Each row is a point on a landscape with many valleys, with its height.
A ball rolls from a point to whichever of its 4 nearest points has the largest drop for the distance, and stops where none of them is lower. Distance is the straight distance between rows; heights are no part of it.
(497): [ -2  -4  -1 -16   1   3   2  -2  -3  -7 -16   3   0]  h=4.12
(296): [ -4 -10 -23 -12   9   4 -14 -20  -8  -9  16  20  14]  h=4.14
(175): [ -5 -11 -10 -14  12   1  -6 -17  -5 -13  -6  17   4]  h=2.33
(549): [  1   9  23  32  -9  -6 -10  29   2  14  14 -17  -6]  h=3.69
(155): [  1  10  23  30 -11  -5 -17  35   9  17  21 -17  -1]  h=6.62
(201): [ -5  13  -2  -4  -8  -1  33 -13  -9  -5 -24   1 -24]  h=3.68
(180): [  8   9   6  11  -8  -2  -2  17   2  14   6 -11  10]  h=3.87
(560): [ -8   0  -7 -16   9   0  12 -17 -10  -9 -29  17 -15]  h=6.26
(65): [ -3 -14 -15 -11  11   3 -15 -13  -4 -10  10  15  10]  h=4.69
(252): [  1  12  18  27   4 -11  28  -3  -5   4 -20 -10 -27]  h=6.10
(117): [ -7  -8 -22 -21  15   1  18 -43 -11 -13 -15  27  -2]  h=7.23
(246): [ -5 -10  -7 -16  12   0  -1 -14  -5  -9 -14  13  -1]  h=1.83
(505): [  5  11   6  19  -7  -4   9  13  -4  11   0 -10   1]  h=2.36
(506): [ -2 -12  -5 -13   9   5 -12  -5   1 -10  -2   7   5]  h=1.21
(12): [  6   0   7  -4  -5   5 -11  13  12   9  12 -12  17]  h=2.72
(334): [  2  15  15  23   2  -9  34 -11  -6   2 -21  -8 -30]  h=4.39
(590): [  2  14   8  18  -3  -7  29  -7  -5   3 -14  -8 -21]  h=2.37
(339): [  1 -11   1 -13   1   5 -10   0   3  -6  -4  -2   6]  h=2.77
(98): [  0  14   1   3 -10  -1  26  -4  -9  -2 -17  -7 -17]  h=1.74
(370): [ -2 -12 -22 -12   2   6 -33   0   4  -3  36  18  18]  h=3.76
(149): [ -5 -15 -15 -10   2   6 -35   6  10  -5  36  11  13]  h=2.66
(330): [  1  17  20  24   7 -12  36 -13  -4   2 -27  -9 -34]  h=5.23
(452): [  1 -16  -2 -11   1   6 -22   3  12  -6  19   1  13]  h=2.74
(592): [  5  11  11  26  -8  -5  -1  18  -1  15   7 -12   0]  h=2.75
(268): [  1  -4   2 -13  -3   4  -1   3   1  -3 -10  -3   5]  h=4.83
(512): [ -3 -13 -19  -9   5   5 -28  -4   2  -7  27  15  15]  h=5.43
(384): [ -6  -4 -12 -18  13   0  11 -18  -9 -10 -23  19  -8]  h=4.35
(2): [ -2   5  -3 -12  -5   2  16  -1  -6  -4 -20   0  -7]  h=4.60
(168): [  5  12  11  20  -8  -5  -3  20   2  16  11 -11   5]  h=3.18
(99): [  5  13   7  22  -5  -6  18   4  -7   4  -7  -8 -10]  h=0.47
(336): [ -6  -6 -16 -17  17  -1  12 -31 -11 -10 -20  24  -6]  h=6.00
(146): [  2   8  21  32   0 -10  15  10  -3   7 -11 -14 -20]  h=4.57
(111): [  4  -2   7  -6  -4   3 -10  13  12   6   8 -11  15]  h=2.50
(507): [  5  -9   5 -10  -4   3 -19  10  18   4  19  -9  17]  h=3.05
(227): [  4  11  12  25  -7  -6  13  10  -4   7  -2 -10  -8]  h=1.33
(479): [  5  13  15  25  -8  -5 -14  31   7  20  19 -13   7]  h=7.51
(395): [  6   5   7   4  -6   1 -13  19  15  18  14 -12  17]  h=4.58
(629): [  7  -1   6  -3  -6   0 -14  18  20  14  18 -14  20]  h=4.08
(5): [ -3 -11 -23 -16  12   1   7 -33 -12 -14  -7  23   2]  h=5.72
(293): [ -3 -14 -16 -11  13   3  -5 -22  -6 -12   2  18   8]  h=2.91
(241): [  1  -7   3 -12  -2   5 -10   6   6   0   5  -7  11]  h=3.24
(32): [ 4  8  1 -1 -8  1 10  6 -3  1 -9 -9  1]  h=8.58
(66): [ -2 -16  -9 -10   4   5 -29   1   8  -6  25   7  12]  h=1.85
(317): [ -4  -1  -5 -15   1   1   6  -5  -7  -6 -21   8  -5]  h=3.65
(128): [ -9   4  -8 -17   0   1  16 -10 -11  -6 -29   9 -16]  h=7.98
(107): [  2  13   2  11  -9  -4  22  -1  -6   2 -13  -8 -12]  h=1.05
(519): [ -3 -11 -20 -11   9   4 -22 -12  -2 -10  19  18  15]  h=5.71
(381): [ -3  11  -2  -6 -10   0  24  -3  -7  -4 -19  -2 -16]  h=1.28
(199): [  5   1   3  -4  -7   4  -2  12   7   7   2 -11  13]  h=0.43
(124): [  2  13   3  12  -8  -3  33  -9  -8  -2 -19  -7 -23]  h=2.44
(162): [  3   6  21  31  -7  -6   0  19  -3  11   4 -14 -10]  h=2.30
(385): [ -2 -13  -2 -11   0   8 -29   8  17  -4  29  -1  14]  h=0.97
(462): [  4 -10   4  -8  -4   4 -22  13  22   6  23  -9  18]  h=2.94
(141): [ -3 -13  -6 -11   6   7 -20  -4   4  -8  14   8  11]  h=6.74

Call two points neighbours if one is among the 4 nearest of the other. Go from one point of each pair to the other, from neighbour to neighbour, staying as low as possible. Name the highest point that can't be avoided.
(66) and (506) -> (241)
(385) and (199) -> (462)
(99) and (246) -> (180)
(506) and (246) -> (175)

Two balls start at each pair of points below. Name the first point that both come to, or write none.
(268) and (293) -> (506)
(395) and (507) -> (199)
(98) and (560) -> none
(168) and (629) -> none
(2) and (124) -> (107)
(155) and (590) -> (99)
(128) and (117) -> (246)

For each start below, name the point where the ball stops.
(479) -> (99)
(201) -> (99)
(65) -> (506)
(336) -> (246)
(330) -> (99)
